Points, in no order, along strands that fork and pass close to each other.
In the rows, 128 means zero.
Two points are linked if the straight distance between their rows is under 90.2.
J_36: [130 130 137 229 122 133 103 121  97 142  75 116 106 163 123 100 217 165
  99 142  92 108  90 147 107 146 160  94  86 139]
J_706: [156 116 162 123 170 139 125 100 122 121 170  65  84 136 110  85 159 131
 132 146 142 124 101 122 200 125 111 138  96 160]
J_691: [110 115 113 101 105 146 125 134 144 158 124 134 149  91 117 132  78 130
 157 101 147 133 153 111  97 105 107 160 178 117]
J_54: [138 139 134 142 151 121 135 100  93 130  68 130 122 177 110 105 206 161
 107 157 106 129 110 127 120 150 148 100  77 128]
J_774: [138 142 140 125 141 131 117 126 121 130 122 123 118 132 124 103 148 132
 138 127 133 125 115 126 134 138 125 141 127 133]
J_250: [133 152 147 190 119 169  83 127 113 109 162 169 100 161 170  78 142 104
 101 124 148 157 102  96 140 209 161 147  98 113]
J_406: [118 113 128 212 108 116 109 153 120 143 103 121 123 119 141 145 150 155
 122 124  91  99 102 149  96 120 146 104 126 133]
J_789: [121  93 136 164  98 161  85 133 137 163 150 121 130  91 150 113  92 127
 139 101 141 127 121 105 113 121 128 158 155 130]
J_948: [108 122 116 199  94  99 123 166 130 125  91 140 145 125 151 172 142 143
 113 124  74 102 120 154  73 135 163  82 124 115]
J_29: [138 132 103  48 144 113 144 139 159 124 151 108 152  79 108 151  71 112
 169 118 152 121 170 129 147  74  82 155 171 138]
J_307: [154 122 153 132 163 101 151 147 138  98 166  69 121 127 125 150 136 128
 132 141 104 111 100 153 195  99 112 113 105 166]
J_616: [ 99  96 102 128  96 115 102 168 162 129 153 157 175  94 172 169  36 112
 106  87 121 140 143 112  92 129 130 149 159  98]
J_252: [168 100 175 152 154 116 140 135 145 101 195  50 103 116 127 163 126 117
 132 145 115 106  90 155 216 102 111 118 102 181]
J_852: [123 104 100  89 112 111 135 167 173 122 152 129 187  78 152 185  36 120
 141  92 121 129 156 134 116  88 116 141 159 118]
J_238: [102  82 127 163  84 172  76 137 132 175 130 135 135 100 133 111  88 129
 121  97 148 125 140  95  80 124 122 157 175 122]
J_421: [130 115 104 102 131 106 153 121 145 149 113  88 137  71  91 152 112 144
 184 110 125  97 142 150 144  58 106 132 160 156]
J_364: [120 145 114 138 132  83 158 146 141 119  81 118 137 120 126 169 161 150
 142 125  71 103 122 185 107 101 145  76 114 120]
J_255: [122 128  86 115 137  83 178  98 131 151  63  87 115 102  70 148 164 160
 166 128 107  89 131 182 125  61 117  88 129 151]
J_548: [133 160 113  50 134 144 128 144 148 110 162 166 130 110 148 112  67  87
 145 118 180 168 166  98 134 155 111 176 159  92]
J_885: [114 132 101 142 135  89 151 125 128 146  68  98 129 104  99 161 166 159
 154 127  91  92 130 182 108  78 134  84 121 140]
J_120: [ 92  92  96 107  91 106 122 178 177 114 151 148 195  88 168 196  20 113
 110  80 111 139 160 125  94  98 126 136 155  96]
J_619: [144 166 126  32 166 123 156 111 128 101 144 129 110 140 115  92 114 100
 144 138 165 154 162 121 165 138  93 155 134 115]
J_555: [121 110  96 122 129 104 155 103 127 161  95  75 125  78  72 152 139 154
 179 117 117  78 130 177 146  39 113 112 153 164]
J_223: [ 70  87 113 128  75 168 114 135 124 187  88 165 155 110 107 127  72 133
 119 101 153 129 180 101  33 119 111 143 183 122]
J_249: [147 156 157 106 167 141 146 123 124  78 193 131  97 163 164 120 135 101
  96 146 133 167  96 111 203 168 133 123  67 142]
J_847: [133 159 135 158 121 175  93 120 106 125 127 175 103 172 145  59 161 103
 106 139 159 161 118 101 117 210 155 157 114 102]
J_979: [ 81 108 112 119  70 152 100 152 135 154 111 187 168 117 136 134  67 109
 101 103 150 150 172  87  45 158 127 154 174  87]
J_689: [141 157 141  88 156 124 150 101  99 101  98 164 123 186 137 106 182 141
 104 163 119 160 125 114 137 168 143 104  68 106]
J_690: [150 171 120  36 148 130 152 146 146  88 173 151 118 124 147 109  87  81
 143 133 170 165 159 115 163 144 102 163 138 113]
J_193: [118 146 129 196 123 102 114 156 142  64 204 178 149 148 200 182  90 102
  90 117  99 156 104 122 126 177 179 111 109 117]
J_699: [145 161 124  42 158 122 155  93 115 119 105 129 115 143  91  81 135 117
 145 145 162 145 154 115 148 126 102 144 138 113]
J_824: [121 150 126 139 104 146 111 131 113 140  85 170 132 149 124  98 153 117
 119 135 144 134 137 114  83 171 145 139 139  96]
J_578: [158 131 146 102 193 109 166  89  97 111 114  96 106 168 100 109 195 165
 117 165 109 123 100 129 172 122 119  99  72 144]
J_888: [139 168 136 102 138 127 146 116 102  98 118 184 125 184 159 104 172 119
  96 152 128 164 126 116 138 190 156 112  82  95]
J_459: [147 151 121  61 165  70 187 126 126  90 108 110 135 139 109 164 149 144
 128 143  94 120 140 155 154  99 109  87 104 124]
J_667: [150 154 135  67 172  97 173 106 109  80 124 149 120 179 143 134 168 140
 106 164 105 161 122 120 163 148 126  90  66 112]
J_598: [149 129 121  66 151 117 150 118 151 132 162  88 126  91  91 123  91 106
 163 127 151 115 155 130 178  85  79 155 158 144]
J_279: [151 147 131  48 189  69 207 129 135  75 137  91 130 140 108 176 131 132
 121 158  96 121 146 153 184  90  98  82 103 140]
J_49: [128 114 125 125 125 142 110 119 138 151 134 101 123  96 110 118 119 132
 162 116 146 114 126 135 140 102 115 155 157 142]
J_945: [136 138 147 201 121 153  91 116 104 135 118 136 101 162 135  75 185 142
 103 143 125 133  97 119 124 185 149 131 100 129]
J_501: [140 126 156 203 119 153  82 126 119 122 161 127  96 148 156  77 150 115
 116 129 136 144  94 107 140 184 151 146 102 128]
J_98: [124 168 130 148 109 168 101 124 102 126  92 195 119 185 144  78 166 101
  86 157 156 160 133  99 100 220 158 147 113  94]
J_235: [118 126 126 183 110 149 105 118 113 175  83 126 118 122 104 101 166 147
 133 124 123 107 117 141  88 118 134 123 143 136]
J_680: [136 147 130  90 145 127 135  96 119 138  92 121 117 141  90  86 164 128
 144 133 156 132 132 124 126 127 120 141 132 120]
J_123: [125 165 135 163 125  96 140 150 143  52 202 180 146 169 201 202 112 109
  87 132  93 162  93 132 139 173 184  90  94 122]
J_877: [131 115 103  65 125 115 147 160 170 127 154 113 180  69 134 188  45 114
 165 106 133 110 158 133 140  64  93 143 170 141]
J_743: [125 110 119 175 122 108 118 148 130 145 111 102 128 103 131 150 133 150
 138 118  95 100 108 158 118 101 137 115 141 141]
J_434: [136 148 152 131 156 117 153 124 117  69 189 146 109 180 170 138 156 121
  85 152 113 166  82 124 186 166 147 104  66 138]
J_483: [152 119 139 123 149 100 149 146 153 108 164  72 129  98 125 166 112 128
 154 131 109 101 122 159 184  79 106 124 127 160]
J_372: [129 174 144 133 141 100 162 127 139  40 208 172 135 184 199 184 136 107
  76 144  96 173  89 130 173 163 170  82  70 127]
J_495: [125  93 118 149 123 145 110 105 126 177 125  83 118  80  95 123 124 153
 174 108 130  90 122 141 138  65 117 141 164 158]
J_206: [131 136 135 187 129 117 125 122 102 135  72 132 119 173 128 116 207 160
 101 141  84 115  98 147 107 155 167  87  79 127]
J_540: [147 149 141  64 175  81 189 122 117  79 127 129 128 169 134 159 159 141
 109 155  96 141 125 139 161 127 130  75  76 125]
J_764: [157 147 155 118 158 131 138 141 138  87 205 110 103 145 158 123 117 102
 125 137 135 151 109 121 201 154 126 137  90 151]
J_270: [ 87  95 103 153  93 171 122  99 116 211  73 127 138  97  75 123 123 155
 158  98 143  99 163 124  66  89 118 130 191 147]
J_457: [150 127 148 112 179 115 143  95 110 124 137  80  97 143  98  97 171 144
 134 147 134 120 108 131 181 111 114 126  98 152]
J_710: [160 116 155 114 151 121 129 114 141 123 164  68 100 112 115 115 133 119
 154 138 144 109 117 134 199 102 103 152 117 160]
J_65: [161 119 148  84 155 122 134 108 140 123 181  56 104  97  95 118 104 105
 155 138 153 112 137 131 214  93  89 154 135 162]
J_246: [113 158 120 102 104 145 119 137 120 129  78 198 139 159 122 113 131 104
 116 140 152 146 160 113  65 179 137 148 152  84]
J_864: [117 141 116 153 116  89 145 157 131 111  87 143 147 142 138 172 150 146
 117 126  73 105 130 162  88 141 157  78 109 110]
J_479: [101 148 121 118  86 155 104 143 116 149  75 207 145 173 117 110 132 100
 100 145 162 145 176 101  40 205 151 148 151  80]
J_538: [171 119 173 136 154 123 140 139 145  94 213  70  97 127 143 147 118  99
 123 147 131 128 104 131 219 125 111 139  94 163]
J_829: [140  87 147 188 107 154  79 142 138 142 178 107 118  98 165 127  99 127
 142 108 132 128  99 115 139 132 130 155 143 132]
J_969: [120 115 116 105 120 135 121 138 142 149 140 114 149  82 116 143  84 125
 164 105 142 113 140 125 130  90 109 148 169 137]
J_50: [114  79 112 188  97 146 112 110 123 192  99  92 118  71  94 134 125 165
 167 106 114  82 121 158 117  55 124 118 169 164]
J_788: [143 139 131 111 170 115 150  85  97 127  79 112 113 164  87  92 199 164
 129 161 128 130 111 131 136 124 129 108  89 134]
J_646: [137 169 148 103 162 117 175 118 120  56 194 155 114 190 178 168 151 120
  75 159 104 180  79 117 189 158 142  83  55 130]
J_101: [ 81  92 102 133  80 130 103 161 149 148 130 167 170 106 156 154  48 117
  96  92 136 131 157 106  52 127 128 144 168  98]
J_261: [133 169 132 114 121 147 121 123 109 111  97 197 130 194 149  87 173 111
  90 157 140 162 136 111 112 207 166 124  96  89]
J_399: [ 79  94 109 131  80 170 117 109 124 198  84 149 150 105  82 123  97 147
 147  94 156 114 179 113  43  97 120 140 197 136]
J_792: [108  87 111 206 101 132 108 140 129 170 100 103 130  78 127 150 122 163
 137 109  97  90 116 157  99  76 130 105 155 146]
J_577: [ 72  65 123 156  57 175  84 142 131 181 115 159 147 113 126 108  63 137
 106  87 152 128 162  90  41 129 118 157 178 123]
J_154: [103 108 123 164 101 154 106 106 116 189  86 120 124 100  90 113 143 150
 150 110 139 101 131 132  80  89 123 132 172 140]
J_722: [ 83 115 115 134  71 149  95 154 116 150  99 203 158 149 132 125  92  98
  86 131 156 143 168  94  25 183 142 147 161  81]
J_402: [122 142 135 161 121 135 111 116 111 148  76 140 121 155 115  98 179 138
 118 135 123 124 118 131  94 145 142 122 123 117]
J_779: [154  74 145 160 106 158  85 129 148 145 184  75 125  72 148 138  82 124
 156 111 143 108 110 126 165 106 119 158 145 153]
J_613: [116 127 119  99 117 134 119 147 139 132 130 156 151 104 142 132  84 115
 142 109 145 138 153 111  94 134 121 153 164 100]
J_760: [144 137 128 103 159 130 142  77  97 143  85 111 109 148  74  71 191 147
 140 148 151 132 121 122 135 126 121 133 111 129]
J_994: [138 137 140 138 136 150 101 133 133 126 156 126 110 125 149  97 120 114
 138 118 150 142 116 112 143 158 123 161 130 127]
J_194: [122 159 109  64 127 131 135 147 138 111 131 176 144 124 153 131  86  92
 138 118 159 160 165 108 108 153 119 157 168  82]
J_42: [134 119 135 241 104 153  84 126 100 153  97 124 104 159 131  87 194 149
  98 145 115 109  93 132  89 166 158 121 104 134]
J_803: [143 106 117 102 141 109 142 135 150 133 152  71 144  73 102 168  93 129
 174 125 122  88 135 152 176  51  98 134 151 166]

A fork is a point with three links, a tip a point with one. Leave the first point through the second and follow the links. Name the first fork or tip that comes.
J_279, J_459 => J_788
J_824, J_402 => J_779
J_864, J_364 => J_193
J_206, J_36 => J_279
J_792, J_50 => J_680

A fork is a point with three links. Follow the links from the first point to the second and name the forks in between, in order.
J_885, J_760 => J_680
J_710, J_699 => J_788 > J_680
J_598, J_36 => J_788
J_774, J_689 => J_680 > J_788

Follow the links from the first point to the second, and from the first to the third. Name the last point that the two ways share.
J_774, J_616, J_945 => J_788
J_194, J_206, J_710 => J_788
J_364, J_994, J_788 => J_680

Name the points in between on the shortest way along the links from the first point to the second, in order.
J_457, J_98 => J_578 > J_788 > J_54 > J_206 > J_36 > J_42 > J_945 > J_501 > J_250 > J_847
J_372, J_406 => J_646 > J_434 > J_249 > J_764 > J_538 > J_252 > J_307 > J_483 > J_803 > J_421 > J_555 > J_255 > J_885 > J_364 > J_864 > J_948
J_235, J_101 => J_402 > J_824 > J_246 > J_479 > J_722 > J_979
J_577, J_852 => J_223 > J_399 > J_270 > J_154 > J_235 > J_402 > J_824 > J_246 > J_479 > J_722 > J_979 > J_101 > J_616 > J_120
J_667, J_501 => J_689 > J_888 > J_261 > J_98 > J_847 > J_250
